Each row is a point on a tangle of strands that fork and nearly touch. The rows are in no order.
Points whose rows are less than 76.3 apart are linked; no others are. Some points are linked to none.
z766: -25 16 -43 35 -9 -3 -23 16 14 13 18 -28 -9 38 -25 -32 -8 -65 18 -40 4 0 -20 -5 -6 -9 -10 -11 -32 -14 -29 -8
z716: 8 -10 3 -28 6 -41 24 26 -19 2 -38 27 6 24 44 -2 0 8 -21 -26 -46 -40 -30 -13 -3 -6 6 4 -15 -10 24 7
z202: 50 -8 15 -37 21 -29 7 31 -14 5 -40 13 2 -24 9 22 13 38 -30 -23 -48 -28 -37 -3 -11 -18 18 33 15 8 17 12
z708: -7 -5 25 -25 -16 -5 3 -7 0 -22 11 -7 -1 -61 -8 33 15 6 -1 43 43 24 28 5 -29 -5 20 12 58 6 -20 -12
z258: -13 19 -10 57 -22 4 -4 -9 16 11 13 -10 -9 18 -37 -13 -11 -28 30 -6 36 -11 -25 -2 10 6 -25 -15 -12 4 -5 -8
z573: 15 7 21 -7 -17 6 24 3 -30 -3 6 9 20 -8 4 5 -21 3 11 30 17 48 40 -5 12 -21 61 -18 12 30 -6 6
z153: -5 47 -19 33 -11 -2 -35 5 17 3 6 -22 -16 8 -50 -34 -26 -2 5 -24 6 0 -48 16 -7 1 -18 8 -20 4 -33 -17
z220: 2 4 -21 -5 12 -54 14 29 3 -10 -37 28 -5 25 28 -28 -4 9 -30 -42 -17 -13 -34 -4 -36 -9 13 4 -19 -12 5 19
z104: -12 -18 8 5 -6 -32 23 -24 7 -22 -56 6 -15 21 30 11 39 -30 2 25 30 1 64 -4 11 0 -13 -11 -21 -12 5 -10
z125: 10 29 -11 15 11 26 9 6 -15 5 27 -26 5 2 -5 -16 -37 -31 25 15 14 41 5 -1 24 -16 36 -24 -10 -1 -14 19
z804: -17 17 11 6 -34 8 -39 0 16 3 45 -1 -27 -18 -21 -2 -2 19 54 40 21 34 -54 29 3 -5 -16 9 37 -38 -5 -27
z316: 7 -9 15 -50 9 -21 30 18 -14 27 -30 4 8 13 50 7 -7 8 -26 -13 -51 -43 -13 -30 0 -22 16 5 -8 6 39 -7
z742: 12 21 11 27 -13 55 21 -9 13 -4 42 -25 4 -29 -12 5 -26 10 20 31 43 64 -6 -2 -10 -4 26 -8 18 0 1 2
z425: 36 -2 4 -36 22 -32 9 17 -12 20 -38 23 3 -16 15 6 -9 40 -38 -21 -46 -19 -37 -10 -25 -30 44 23 7 22 15 5
z973: -7 20 -14 37 -13 10 -12 -1 5 7 35 -16 -3 10 -30 -29 -20 -20 19 -13 30 -8 -19 3 12 10 -19 -20 -18 5 -7 -3
z357: -25 15 -44 23 5 -12 -15 24 14 6 1 -17 -7 43 -7 -39 -10 -52 -1 -39 -3 6 -14 -4 -12 -14 -2 -11 -31 -15 -18 12
z615: -12 -44 -13 19 -19 -18 14 -17 -8 -11 -66 7 0 50 15 8 33 5 -32 19 -7 -12 32 -49 -4 -13 0 -6 -24 -35 3 -1
z119: -9 29 -10 46 -14 -18 4 3 24 4 -35 -9 -22 27 -33 -25 -7 -20 5 -22 31 4 -24 -10 -16 -1 4 -6 5 13 -15 4
z189: 4 9 -11 -9 24 38 -13 1 -30 9 56 -8 21 13 2 -3 -33 -12 13 30 -25 13 22 17 38 -15 5 -11 -34 0 17 0
z940: -16 -10 -17 -31 20 32 8 -9 -1 19 -7 1 3 46 30 -3 -18 3 -59 -6 -52 -39 12 -39 -8 -21 8 11 -33 -10 20 -6
z186: 2 -36 22 4 -7 -20 17 3 -13 -5 -29 13 4 12 21 24 38 -14 15 1 24 -21 36 -4 18 40 -36 -10 27 -3 15 21
z146: 6 37 -10 36 -27 52 -16 -10 19 10 40 -28 -11 -24 -39 -14 -22 17 30 26 23 49 -50 13 6 -7 -4 4 5 -18 -23 -21
z665: 6 -19 24 -23 -14 -16 7 -10 -8 -19 -14 4 8 -58 -8 32 19 13 -9 24 37 14 41 5 -23 -2 16 3 48 17 -26 -1
z132: 43 -3 18 -38 21 -23 -4 43 -1 -15 -28 8 -3 -32 4 21 32 31 -26 -19 -41 -22 -18 14 5 2 -10 35 16 -5 21 25
z612: -1 -57 6 8 -13 -28 2 -8 -22 -13 -58 11 0 49 23 9 42 -15 -20 12 -1 -25 25 -36 1 1 -21 0 -11 -45 15 5
z523: 30 -4 21 -30 17 -11 -10 23 -4 -22 -18 11 0 -24 6 5 17 28 -18 -22 -26 -11 -3 15 11 29 -16 21 23 -3 11 29
z301: -19 31 -22 67 -12 4 20 -19 25 16 -17 -21 -24 10 -24 2 -21 -60 50 -1 16 21 -38 -12 13 -7 -1 -5 -19 -2 -29 -15
z998: -4 -24 18 11 -12 -5 -2 7 13 -13 -23 3 -9 6 -10 11 44 0 8 -27 25 -45 -1 -4 4 60 -58 -2 41 -13 3 22
z751: -27 26 -42 58 -16 -7 -4 -1 22 21 -6 -30 -16 29 -33 -15 -16 -67 40 -25 9 12 -35 -18 -2 -11 -2 -8 -17 -7 -35 -10
z168: -34 16 10 47 -17 3 27 -36 29 -12 -2 27 -18 6 -9 16 11 -16 31 22 47 -21 -6 21 16 38 -49 0 0 -10 1 -26
z420: 0 6 20 32 -5 50 32 -8 8 7 48 -19 10 -20 7 20 -23 -10 35 45 46 57 19 -4 10 -5 10 -13 -1 -2 14 10
z452: 12 0 32 -52 -1 13 20 11 -31 -2 0 12 32 -17 17 6 -24 24 -9 13 -37 17 24 4 11 5 49 5 11 45 32 -15
z477: -16 4 -36 11 3 -14 -10 20 -4 4 -13 -5 -4 50 10 -29 -5 -35 -22 -14 -18 12 5 -15 2 -24 9 -5 -21 -24 -12 25
z749: -2 -12 -8 -29 30 29 -22 -4 -18 41 18 -1 15 35 13 10 -16 -13 -26 3 -52 -32 10 -9 16 -29 -3 13 -29 10 34 -6
z162: -11 21 29 19 -9 20 42 -28 22 -14 5 5 -3 -43 4 28 1 4 11 33 62 34 26 8 -10 2 19 4 12 16 -15 -17
z464: -39 3 30 -22 -22 -34 19 -11 24 -10 -12 1 -8 -62 -4 40 35 -8 1 42 36 -1 14 30 -16 -1 0 21 55 3 -30 -37
z254: 15 12 20 3 -9 30 26 6 -29 -9 35 -1 24 -10 5 9 -31 6 18 39 22 57 29 -3 7 -9 52 -17 12 15 4 11
z539: -11 7 -5 -17 20 3 -50 8 17 -11 41 -26 -19 -36 -26 -13 10 26 25 -10 -19 -20 -29 17 6 22 -49 17 6 -4 12 -14
z444: -6 -12 -24 -12 -43 -39 17 12 -8 0 -58 7 2 44 30 -9 12 11 -47 8 -22 -6 12 -50 -6 -33 18 -12 -12 -46 -6 2
z599: -14 -15 -10 38 6 -10 10 -26 3 -19 -26 -12 -19 37 -2 3 26 -47 -1 19 24 -6 41 -22 7 -7 -23 -2 -26 -18 8 5
z184: -12 -23 -2 24 -19 -7 -20 -1 2 -4 28 0 0 15 -16 -9 13 -21 25 -25 22 -38 -5 -1 15 52 -57 -16 4 -9 16 8
z635: 5 -13 29 -28 -12 22 -1 -5 -12 -40 40 -2 7 -48 6 37 1 23 3 46 28 38 24 -3 -27 6 30 3 57 3 -14 3
z819: -25 -4 27 -25 -24 -36 23 -24 26 -16 -29 0 -2 -67 -5 32 31 -7 -13 27 39 -5 34 34 -20 0 -5 16 39 10 -41 -37
z436: 18 8 -5 -12 36 -6 -10 9 -9 10 -4 15 13 1 4 -10 -20 18 -14 -11 -28 5 -14 19 1 -4 21 7 -11 30 27 12
z992: -2 -32 -16 40 2 4 -9 -27 -15 -10 1 -13 -7 51 -17 -1 17 -39 -9 12 6 -13 37 -23 14 -5 -19 -3 -24 -24 2 12
z423: 22 -18 49 -52 -25 1 29 30 -21 0 -33 21 23 -4 40 8 12 19 -12 -16 -36 -23 18 -6 29 22 2 1 15 12 17 9
z692: 7 -3 4 -7 0 -18 -28 16 13 -18 -9 -8 -14 -4 -17 -18 9 6 -10 -43 -4 -34 -26 12 -3 45 -55 14 10 -13 6 14
z55: -3 49 -5 61 -11 8 27 -24 28 8 -31 -9 -27 -7 -33 7 -17 -27 34 5 33 30 -34 -3 7 -7 13 2 -1 10 -31 -14
z825: 4 -13 2 -8 -30 -18 39 -19 18 -9 -46 26 9 -42 4 13 -2 -8 9 25 28 33 65 9 -15 -46 53 -26 -3 43 -33 -1
z578: 4 8 -16 -37 -41 -42 24 20 2 15 -43 26 5 7 40 -25 -11 12 -41 -2 -30 8 7 -26 0 -41 56 -18 -10 2 -5 2
z368: 0 -14 -31 5 36 -9 -36 14 -9 20 42 11 18 7 3 -7 3 -11 5 -33 -24 -27 -17 19 2 7 -31 -5 -44 23 21 0
z763: -1 9 -7 -8 -16 -5 11 4 -19 15 -28 -11 -2 34 13 -15 -11 -10 -22 22 -27 31 38 -29 24 -39 44 -9 -3 -3 -16 15
z765: 22 -2 3 -12 -7 -57 4 16 -1 -19 -51 23 -15 7 18 -30 5 14 -35 -44 2 -11 -22 -8 -29 5 9 3 1 -11 -9 18
z527: -4 -9 -39 4 33 -2 -45 12 -10 25 45 9 13 26 8 -1 7 -29 -1 -27 -30 -20 -3 14 3 -20 -23 1 -59 7 10 -7
z568: 8 40 -11 43 -15 44 2 -10 15 15 29 -31 -3 -18 -38 -15 -34 -4 29 6 31 34 -44 3 10 1 3 -10 -4 -3 -25 -10
z81: 5 -23 -2 -11 3 -42 7 31 -16 -15 -30 26 6 36 34 -14 8 -13 -15 -38 -26 -40 -29 -7 -9 13 -20 2 -21 -31 19 17
z713: 12 26 -8 31 3 34 22 -5 -1 18 26 -39 0 -12 -8 -6 -37 -37 38 14 33 51 -6 -8 17 -17 33 -21 -4 -2 -13 11
z507: -12 -6 -24 -26 21 -4 0 12 -8 29 -11 15 4 44 30 5 -12 -9 -39 -10 -55 -35 -14 -20 -10 -38 3 16 -28 -17 28 -3
z575: -4 -7 1 -2 16 22 -18 -7 -8 -18 60 -5 8 -21 -6 -15 -12 23 30 -4 0 -6 -1 11 16 37 -29 -16 2 -1 15 10
z562: 16 23 4 4 7 35 14 6 -19 -10 42 -13 19 -9 0 -11 -39 1 20 24 15 48 10 10 15 -4 39 -21 2 7 4 16
z78: 19 -6 -16 -22 46 3 -42 14 -2 -1 28 -23 2 -36 -21 10 10 37 10 -6 -35 -5 -22 19 -2 9 -21 13 15 11 31 10
z683: -16 -3 -36 6 -6 -4 -3 9 -12 -1 -24 3 0 58 14 -19 0 -16 -42 0 -34 1 10 -29 0 -25 11 2 -23 -36 -11 16
z337: 12 3 -20 0 42 -19 -17 16 0 13 -5 12 5 14 0 -13 -15 12 -16 -33 -25 -8 -28 19 -18 -7 1 6 -26 21 19 19
z201: -8 -4 37 -23 -6 3 -11 13 11 -22 4 -14 -14 -23 -10 22 40 16 9 -1 16 -17 14 8 4 30 -25 12 69 -18 -11 19
z215: -12 22 -12 -23 19 36 -2 -4 -16 18 -3 -13 5 36 13 -11 -29 -12 -31 16 -51 11 24 -15 26 -36 35 5 -23 3 -4 1
z918: -7 12 14 -14 -25 -14 25 -25 25 -18 -32 0 -3 -71 -19 17 6 -9 -12 39 53 24 36 24 -34 -37 24 5 15 26 -45 -30
z73: 3 -27 -20 9 22 -30 -20 24 10 -1 9 11 9 15 2 -16 11 -11 -3 -70 -21 -48 -40 16 -28 27 -50 9 -41 -8 16 0
z853: -16 25 -22 22 3 28 -41 -8 3 1 75 -14 -11 -25 -27 -32 -2 25 20 -4 5 -10 -48 12 10 19 -35 6 -30 8 -15 -39
z62: 28 -26 -19 -3 41 -10 -40 36 -2 19 13 -8 9 -15 -15 12 20 32 -5 -43 -36 -41 -41 12 -14 12 -43 17 -8 6 16 19
z949: 21 38 0 -9 -7 -27 -14 9 10 -14 -27 -13 -26 -23 -30 -38 -10 -1 -31 -12 21 32 -7 3 -18 -22 44 12 16 16 -25 4
z439: 2 52 -35 8 34 3 -10 16 23 4 -6 -26 -14 -3 -20 -33 -33 -13 -1 -33 -6 30 -32 11 -16 -14 42 -6 -18 23 -28 12
z617: 11 33 -49 11 51 15 -54 20 9 28 25 -33 -9 -15 -40 -11 -12 16 3 -22 -1 6 -44 20 -35 -29 1 7 -30 33 -7 -12
z789: 13 -36 31 -28 -26 -9 17 -7 -15 -14 -26 23 25 -45 4 38 15 19 -4 19 18 14 52 7 -12 2 21 -13 41 30 -27 3
z386: -3 -1 0 28 -5 -19 6 -1 -6 4 -10 -5 -8 23 -6 -14 1 -30 14 1 36 0 18 -9 9 3 -7 -17 1 3 12 18
z322: 0 -6 30 -6 -10 38 -1 -17 -1 -30 53 -11 4 -33 2 27 -8 29 15 38 34 39 10 -3 -22 15 16 -1 50 -8 0 6
z616: -22 -18 6 38 -16 5 -3 -20 15 0 24 10 -9 5 -20 14 17 -14 40 -1 34 -40 -4 -2 15 47 -59 -10 18 -8 14 -6
z401: -29 12 24 41 -11 38 34 -31 32 3 31 7 -8 -18 3 24 -8 -4 37 35 51 19 3 10 9 16 -24 0 3 -6 9 -13
z175: -12 -9 32 10 -17 59 -11 -32 21 -11 64 -17 -5 -25 2 14 -7 29 32 40 33 43 -12 -2 -23 7 -6 -1 38 -19 6 -6
z389: -6 30 8 22 -30 29 -21 -13 22 3 36 -15 -21 -24 -35 5 -11 22 30 42 31 43 -39 16 -1 -12 -7 13 32 -31 -8 -21
z212: -2 -35 -5 -8 -41 -32 20 -14 -2 3 -70 7 -2 40 27 9 25 14 -33 21 -15 -8 36 -49 0 -26 11 -16 -12 -32 4 -6
z970: 4 4 11 0 -18 -14 35 -26 20 -15 -38 14 -2 -54 -10 11 5 -7 -1 15 50 28 49 11 -25 -32 41 -13 9 39 -38 -12
z780: 5 -3 20 23 3 28 26 -11 -21 3 37 -14 5 -1 7 29 -18 -15 26 52 31 39 44 -6 27 -14 7 -10 -3 -12 12 13
z899: -21 14 12 7 -27 -10 -44 -3 13 1 23 -1 -33 -13 -31 4 9 18 45 21 16 -4 -41 24 13 14 -41 13 42 -38 -11 -19
z627: 5 -38 -8 -2 3 -2 -35 1 -23 -6 46 4 15 32 7 -5 14 -34 -6 -17 -32 -33 18 5 32 26 -47 0 -33 -24 17 1
z594: 24 25 -19 -9 36 49 0 -1 -11 -17 63 -14 23 -25 -5 2 -33 34 19 29 -16 46 -8 30 -6 -7 32 -13 -6 20 24 -8
z496: -12 40 -55 12 45 13 -22 23 22 22 7 -16 -5 4 -9 -24 -29 -26 14 -41 -15 18 -31 13 -20 -24 23 -11 -40 27 -23 8
z128: 7 -28 12 -10 -7 -10 -6 1 -34 1 -10 9 7 44 15 -5 2 -21 -9 6 -16 -16 28 -10 29 13 -21 2 -2 -20 18 16
z172: -40 -6 49 3 1 15 28 -38 30 -23 16 -1 -6 -37 18 46 24 17 14 33 37 -1 17 13 -12 32 -15 14 43 -10 -18 -17
z526: -29 -5 37 -6 -9 3 -4 -10 24 -11 3 -10 -21 -16 -15 35 45 11 26 12 22 -27 2 12 2 29 -37 17 69 -24 -15 1
z360: 5 43 -55 13 53 29 -38 16 16 27 20 -30 -4 -13 -29 -15 -23 -4 19 -27 -3 16 -45 16 -29 -27 18 -5 -38 37 -22 -8
z300: 17 57 -17 0 15 0 -10 11 19 -10 -9 -30 -22 -20 -34 -36 -31 -7 -10 -15 8 43 -25 8 -14 -19 55 6 3 17 -28 5
z726: -10 18 10 -28 6 10 -39 2 13 -24 44 -28 -19 -35 -18 -8 -5 28 30 8 -7 4 -23 20 4 18 -23 11 32 -20 13 -14
z343: 11 -27 -34 -4 29 -20 -19 34 -17 40 4 29 16 33 10 12 -3 9 0 -52 -38 -49 -50 0 -40 -24 -16 5 -24 -6 15 10
z13: 7 -33 30 -1 -10 -6 18 17 -4 -12 -24 12 6 -1 14 24 50 7 6 -14 20 -30 29 0 16 50 -35 -7 43 -3 -1 33
z143: 19 16 -37 1 56 7 -44 11 2 18 24 -17 5 -16 -29 -6 -14 25 -2 -12 -9 3 -31 25 -23 -16 4 2 -18 31 12 1
z653: 16 24 8 2 -4 -18 -8 0 4 -11 -18 -6 -16 -10 -25 -27 -11 5 -20 -14 29 17 -3 3 -11 4 20 3 20 13 -10 13
z358: -28 -11 39 3 -10 26 -15 -22 21 -10 28 -13 -20 -18 -14 25 26 19 45 15 19 -20 -12 7 4 25 -42 10 56 -29 -10 1
z522: 2 -31 7 -26 3 10 -7 -4 -28 5 -4 3 9 47 24 -6 -4 -17 -32 -1 -52 -39 13 -16 22 8 -23 14 -24 -27 24 -2
z63: -13 20 -18 32 -14 27 -23 -8 3 6 72 -12 -1 -16 -26 -35 -11 8 26 -8 18 -9 -37 5 18 20 -32 -11 -28 2 -14 -24
z219: 1 12 9 18 -15 65 -5 -16 14 -6 68 -26 3 -27 -11 -11 -26 28 27 29 33 51 -18 6 -7 7 -1 -11 17 -11 7 -4
z761: -2 -4 -2 -12 17 39 -12 1 -33 1 78 -3 28 -2 9 1 -27 2 28 32 -23 10 19 16 39 9 -9 -16 -22 -4 26 -3
z586: 9 29 -29 -14 -7 -11 17 20 -3 7 -29 3 2 -18 7 -34 -24 -8 -10 -3 -22 60 9 -13 4 -36 91 -17 2 31 -38 18
z996: 3 21 -11 47 -9 43 19 -10 15 29 31 -37 -3 -18 -14 -2 -32 -41 47 14 34 44 -25 -11 21 -7 7 -15 -12 -7 -11 -2
z59: 8 -52 13 -5 -17 -14 -4 5 -31 -8 -30 8 9 49 21 3 28 -26 -15 0 -16 -35 17 -23 18 19 -34 5 -7 -40 17 15
z757: 3 -19 -1 28 2 18 11 -29 -27 -1 -8 -12 -5 48 -7 4 4 -19 -8 30 -7 7 50 -27 22 -17 2 -4 -13 -11 -8 13
z903: -4 14 -13 -15 22 26 -10 0 -25 14 19 -7 10 34 7 -10 -31 -22 -9 19 -40 11 19 4 31 -28 21 0 -29 3 5 7
z226: -5 -7 -46 6 27 24 -45 -2 -4 13 36 9 7 44 2 0 10 -33 -18 -28 -44 -14 11 2 2 -30 -11 8 -64 -10 -12 -9
z51: 24 2 -3 -46 -4 -29 19 10 -1 11 -45 34 4 -28 20 -18 -14 38 -43 -8 -44 2 -17 -10 -22 -42 66 11 -4 34 3 -5
z138: -5 56 7 50 -17 7 29 -34 35 -11 -32 14 -27 -22 -26 17 -2 -13 18 22 40 36 -22 25 11 -1 4 22 1 -4 -44 -26
z310: -8 -6 18 19 -15 -28 1 -11 23 -7 -53 5 -20 4 -18 18 45 -4 -3 -16 37 -38 -8 6 -8 47 -50 15 40 -6 -4 -9
z587: -14 3 24 -4 -15 -35 32 -35 30 -17 -48 12 -11 -34 3 19 36 -5 -14 3 47 -11 34 26 -15 22 -12 0 22 16 -30 -29
z504: -3 -7 22 6 -11 -35 16 -16 23 -8 -57 8 -16 -13 -2 18 48 -3 -11 -12 43 -27 13 7 -12 37 -29 7 36 4 -8 -10
z385: -11 -20 -40 18 12 17 -40 -11 -2 -7 36 10 16 62 1 -9 23 -29 -31 -43 -37 -20 15 -5 -5 -4 -12 7 -62 -31 -18 -13
z371: 12 15 13 -34 20 30 14 7 -30 0 27 3 34 -6 7 10 -37 21 3 29 -37 29 14 14 9 -4 50 -2 3 45 39 -14
z511: 10 -15 41 -50 -3 7 21 25 -27 9 -13 11 24 3 34 8 -6 11 -11 -3 -45 -18 17 -5 33 19 4 7 7 16 38 2
z406: 11 33 7 26 -5 3 13 -10 7 -1 -8 -14 -11 -14 -28 -12 -15 -5 10 4 44 27 0 -5 -4 -6 31 -5 19 18 -17 8
z466: -14 8 -15 -3 23 16 -49 -3 4 -5 66 -26 -17 -40 -25 -19 12 33 29 -3 -16 -18 -39 12 5 22 -45 14 -11 2 5 -32
z273: -1 -1 -15 3 16 -21 -38 14 17 -4 7 -6 -9 -3 -22 -24 2 8 -9 -53 -13 -36 -37 14 -19 31 -57 18 -22 1 5 -5
z158: 18 -12 5 -15 -34 -12 20 -6 -9 -5 -38 23 14 -37 -10 -6 -8 9 -3 18 20 40 46 -5 -16 -44 65 -22 14 42 -33 8
z48: -6 -16 -25 -17 26 -20 -6 24 -14 32 -8 26 10 40 26 11 -8 -9 -16 -25 -50 -44 -32 -7 -18 -31 -8 14 -27 -14 31 3
z734: 20 -23 6 -7 9 -33 6 31 -5 -24 -30 21 2 17 21 -11 14 -1 -12 -53 -17 -42 -30 1 -10 35 -36 7 -11 -21 14 26
z508: -16 -30 -27 19 -10 20 1 -13 -17 -5 -18 8 11 71 3 -15 5 -9 -47 -5 -32 -17 17 -40 -1 -2 5 -1 -27 -33 -11 8
z16: 11 -4 26 -25 1 -9 -16 15 -1 -25 -7 -1 -8 -22 -6 2 21 18 -9 -18 8 -9 11 8 8 38 -23 11 46 -9 -1 25
z285: 19 -31 49 -47 -40 -1 26 21 -25 0 -34 26 29 -14 27 22 19 23 -8 -5 -15 -8 40 -5 19 22 9 -9 34 18 -4 11
z427: 20 31 -39 6 50 43 -16 4 -4 6 55 -23 17 -20 -15 -7 -26 17 20 8 -5 26 -23 30 -4 -16 20 -18 -28 28 11 -7
z487: -9 25 -19 -19 1 22 10 1 -15 17 -19 -21 0 31 16 -16 -25 -14 -28 21 -48 34 29 -29 27 -36 52 -5 -8 -1 -25 8
z34: 13 21 -38 -2 49 26 -39 2 1 5 56 -31 3 -32 -28 -9 -9 35 12 9 -4 9 -28 22 -15 -9 -5 -2 -16 25 18 -16
z900: -4 3 -21 -25 -40 -44 19 20 -5 8 -49 12 0 30 38 -19 1 7 -44 4 -27 4 9 -36 0 -35 34 -17 -10 -23 -6 4
z230: -14 -12 -5 -30 2 34 19 -15 -15 11 -14 -7 5 51 27 -20 -17 8 -62 0 -44 -26 28 -45 3 -5 14 -1 -27 -6 9 -2
z978: 3 -23 13 2 -13 -36 21 -12 -7 0 -48 14 -6 19 27 15 28 -17 5 18 26 5 56 -8 10 -7 0 -14 -1 3 10 3
z274: 6 -18 23 5 -8 -26 20 -11 -8 -3 -29 16 -1 -7 15 17 24 1 9 1 39 -1 40 1 2 23 -7 -13 26 16 2 12
z841: -18 -37 -8 1 -14 36 22 -21 -18 5 -15 4 10 70 14 -17 -4 2 -48 2 -33 -29 30 -50 8 9 12 -8 -27 -12 2 0
z345: -4 -6 -8 -4 18 26 -16 -2 -20 -6 75 -1 19 -13 2 -13 -21 10 33 8 -9 -2 7 17 29 25 -21 -20 -18 2 22 3
z767: 8 -33 -5 -4 -39 -72 20 11 7 -5 -75 32 -6 20 35 -1 35 1 -15 -15 18 -15 3 -27 -22 -14 14 -27 1 -25 1 8
z424: 11 -18 7 3 -1 -25 -10 18 3 -19 -22 7 -5 11 -1 -19 13 -5 -12 -49 6 -32 -22 3 -7 46 -46 4 5 -13 8 24
z694: -6 -34 -25 4 12 -33 -27 25 0 -2 21 16 11 34 13 -16 15 -34 -7 -55 -21 -41 -22 12 -16 14 -39 6 -49 -28 20 -3
z208: 12 33 14 25 -10 16 26 -16 14 -6 -2 -10 -10 -34 -26 10 -9 0 10 21 55 39 6 -2 -10 -13 33 3 24 17 -19 -7
z40: 21 -13 18 -22 -33 -16 15 0 -22 0 -28 27 18 -19 2 -8 -9 14 -7 12 11 34 41 -4 0 -22 56 -18 16 37 -13 7
z376: 15 -45 42 -38 -43 -14 27 5 -19 6 -37 28 29 -19 23 38 17 16 3 7 1 0 57 -2 10 10 15 -18 33 26 -12 5
z17: 13 -2 17 -28 8 -9 3 11 -24 4 -10 18 17 13 24 -11 -15 7 -11 -2 -31 2 9 7 21 10 15 1 -1 18 27 10
z611: -7 0 19 -14 4 35 -24 -15 4 -26 57 -18 -6 -32 -9 -4 -7 34 33 10 11 7 -8 7 0 27 -21 -3 32 -22 7 1
z581: -7 -27 -9 15 -9 -12 -28 6 -7 -5 47 -2 7 20 -2 -16 10 -33 13 -28 4 -34 4 5 21 38 -53 -14 -19 -13 17 4
z681: -30 -1 15 33 -6 2 21 -30 20 -7 -1 14 -13 -2 -5 22 18 -12 32 11 44 -28 8 8 11 44 -52 0 21 -3 8 -11
z75: -23 -10 -6 26 -2 -26 17 -21 16 -24 -54 -6 -23 33 10 -3 40 -44 -4 18 30 0 42 -18 2 -6 -15 -7 -28 -20 8 -6
z521: -26 -3 22 22 -22 14 -29 -30 20 3 32 4 -26 -16 -24 21 19 22 50 29 21 -5 -36 19 10 11 -47 13 38 -40 -14 -17
z895: 14 4 1 -39 -14 -35 21 11 -4 7 -41 35 4 -8 29 -25 -14 25 -36 -14 -34 7 -7 -9 -4 -28 54 -4 -9 22 1 1
z893: 8 -2 14 -61 2 -6 26 14 -8 33 -21 7 16 -12 39 -7 -20 17 -31 2 -43 -4 8 -21 -2 -32 58 4 -5 39 38 -13
z907: -1 -8 -7 14 -10 14 21 -23 -19 7 -32 -16 -7 40 2 0 3 -7 -17 32 -20 24 54 -37 25 -30 27 -9 -8 -5 -20 11
z628: 40 -21 -6 -10 39 -26 -15 38 -6 9 -19 3 3 -4 -3 21 13 29 -16 -45 -41 -46 -51 8 -25 -1 -29 23 -3 -9 16 27
z335: -2 2 5 -55 19 -9 20 14 -9 40 -19 -3 4 14 46 2 -16 8 -40 2 -44 -29 4 -34 -3 -38 33 5 -11 11 39 -7
z383: 24 -21 -20 -2 36 -31 -12 34 -10 18 -13 18 10 18 5 13 1 21 -9 -54 -37 -50 -54 3 -38 -8 -20 13 -15 -5 14 22
z601: 23 4 13 -12 -1 -37 -11 6 -1 -15 -33 9 -14 -8 -3 -26 2 10 -30 -28 13 5 -4 2 -12 11 7 7 18 5 -5 19
z413: 19 -29 -25 0 41 3 -40 21 -10 26 32 2 19 -11 -7 13 13 26 6 -33 -37 -35 -28 14 -3 18 -36 2 -16 22 19 15
z14: -28 13 38 4 -10 7 41 -37 25 -23 7 8 -2 -47 15 33 9 10 2 39 55 19 30 18 -14 16 4 5 21 11 -25 -25
z652: -39 -1 38 16 0 10 33 -41 27 -15 5 8 -11 -17 9 37 23 8 26 23 39 -19 14 17 4 46 -37 9 36 -7 -8 -15
z142: 19 -4 31 -58 -9 -4 22 8 -18 10 -25 17 26 -22 25 -7 -20 25 -23 0 -39 7 16 -6 4 -11 53 5 5 41 24 -13
z4: -33 4 36 -18 -25 -16 2 -4 21 -4 11 -2 -18 -44 -6 41 28 -2 25 41 34 5 -10 20 -13 3 2 22 69 -16 -17 -22
z509: -16 45 21 39 -17 24 41 -36 36 -9 -8 11 -17 -27 -7 21 -4 -4 16 30 50 34 -3 20 4 5 5 15 5 2 -27 -27
z915: -15 18 -4 62 -21 11 9 -28 23 4 9 11 -18 4 -35 10 -2 -11 36 10 41 -8 -24 10 14 16 -38 -1 -2 -3 -3 -19
z364: 19 19 -8 -19 35 45 6 6 -26 3 46 -2 33 -7 0 13 -37 26 17 32 -33 34 1 27 7 -9 41 -9 -6 37 37 -10
z354: 1 5 -26 4 30 -34 -5 25 9 6 -17 17 -1 23 11 -23 -12 3 -19 -45 -20 -11 -35 10 -33 -11 1 7 -31 4 10 17
z304: 5 -38 -10 -9 12 14 -34 -12 -23 4 33 7 18 44 10 3 8 -25 -26 -18 -54 -44 17 1 24 10 -36 13 -45 -19 17 -12

A fork is a point with three links, a tip a point with one. Leave the first point through the second and follow the links. Name the first fork or tip that comes.
z104; z978: z4
z562; z254: z918
z304; z627: z681
z285; z376: z780
z789; z376: z653

Follow the links from the first point to the second, and from the first to the third. Name the last point that the two ways share.
z301; z172; z406: z162
z627; z949; z63: z681
z184; z973; z300: z681
z55; z522; z653: z162

A fork is a point with three links. Follow the links from the first point to the second and name the forks in between, in order.
z616; z477: z681 z162
z766; z681: z162
z55; z915: z162 z681
z423; z439: z653
z184; z973: z681
z617; z14: z653 z162
z765; z258: z653 z162 z681
z301; z601: z162 z653

Name the points in between on the shortest way along the links from the first point to the second, in order.
z274; z587: z186 z13 z998 z310 z504
z357; z168: z766 z751 z301 z55 z138 z509 z162 z14 z172 z652 z681
z578; z521: z895 z51 z425 z202 z132 z523 z16 z201 z526 z358
z158; z146: z40 z573 z254 z562 z125 z713 z996 z568
z51; z128: z895 z578 z900 z444 z212 z615 z612 z59
z335; z496: z893 z142 z452 z371 z364 z594 z427 z34 z143 z617 z360
